The views of a scene show one set of named points, each view turned or mirrored, shifted and resized as a whole, with a little noise and some points left out.
In the rows, 128 means zero.

Scene 1
View 1
j697: [137 164 142 130 108 105 175 138 107 108 105 110 139 136 133]
j278: [197 164 136 116  90 105 157 115  48  99 101 129 117 145 159]
j269: [197 144  94 153  98  91 186  87 122 124 142 138 152 139 188]
j648: [194 145  69 169  97  91 197  93 162 140 165 135 146 124 201]
j475: [137 180 139 119 101 113 164 153  93 105 109 102 107 120 133]
j772: [200 150 104 143  97 100 177  93  98 115 126 138 145 145 180]
j871: [166 177 110 135  95 104 167 140 110 118 136 115  99 110 163]
j545: [135 159 103 155 112 104 191 124 166 127 142 113 150 119 158]
j608: [189 158 126 125  95 103 169 112  71 104 106 130 128 146 158]
j443: [175 164 126 127  97 104 167 121  86 109 115 122 124 135 156]
j386: [186 137 138 129 102  99 175  88  73 101  90 135 175 168 151]
j992: [173 147 142 124 103 105 173 108  72  99  95 126 158 152 150]
View 2
j386: [177  73  77 166 118  65 132 204 135 115 112 135 123  62 164]
j269: [145  79 102 137 121  66 128 137 128  94  64  78 175 112 189]
j772: [132  57  92 139 126  50 146 122 140  74  74  99 180 122 178]
j992: [171  87  80 170 131  97 132 171 123 131 121 139 120  54 153]
j475: [161 114 105 168 164 161 130  83  92 168 132 143 114  57 146]
j648: [133  87 124 110 126  79 125 101 126  89  14  44 209 142 203]
j278: [139  39  70 177 132  55 148 133 136  90 134 152 134  82 143]
j697: [173 116 103 161 143 149 120 132  99 169 116 129 123  55 162]
j545: [162 132 134 121 149 149 107 104 105 153  44  61 170 101 191]
j443: [131  58  84 169 147 104 143  83 114 121 139 144 130  80 145]
j871: [130  82 107 151 157 135 136  55 105 137 110 118 149  89 157]
View 3
j992: [140 160 157 128 151 142 140 111 109 122  98 133 119 177 108]
j386: [150 140 155 126 146 143 148 121  98 131 112 134 112 188  90]
j269: [106  95 135 134 162 131 115  74 109 139 159 146 132 178  99]
j871: [ 76 153 142 155 169 133  93  57 135 118 119 138 132 170 154]
j608: [112 157 156 142 164 142 126 103 120 140 119 132 112 182 117]
j278: [116 178 164 150 174 149 124 118 134 145 115 124 103 185 120]
j443: [ 94 168 154 158 178 141 111  93 140 143 116 127 116 180 140]
j697: [102 155 146 137 149 132 113  63 113 109  95 140 138 168 145]
j545: [ 96 104 127 129 135 125 103  25  95  94 116 159 161 162 140]
View 4
j475: [126 114 126 163 137 100 110 109 160 136 101 122 159 137 116]
j386: [136 120 152 181 108  95  88 138 151 122 160 121 152 204 101]
j992: [144 115 145 170 124 108 100 137 144 128 139 118 153 190 103]
j608: [142 130 146 160 113 122 115 143 145 128 123 114 154 180 118]
j278: [151 128 140 148 115 135 122 149 134 131 117 112 157 177 115]
j697: [125 112 134 173 133  91  95 111 162 133 121 122 159 157 107]
j871: [115 136 140 164 103 108 120 119 168 133  89 122 157 144 135]
j269: [112 153 165 180  65 103 103 145 166 114 128 124 150 194 134]
j443: [139 136 142 152 115 127 126 137 146 130 101 115 158 161 127]
j772: [119 158 166 170  60 121 117 152 156 115 121 119 150 195 137]
j648: [ 84 168 175 187  36  92 103 132 184 110 116 131 147 184 151]

In a view up to two points have been moved. Name them for each view, in the order of its rows, or write -.
view 1 | j772, j443
view 2 | j278
view 3 | j697
view 4 | j386
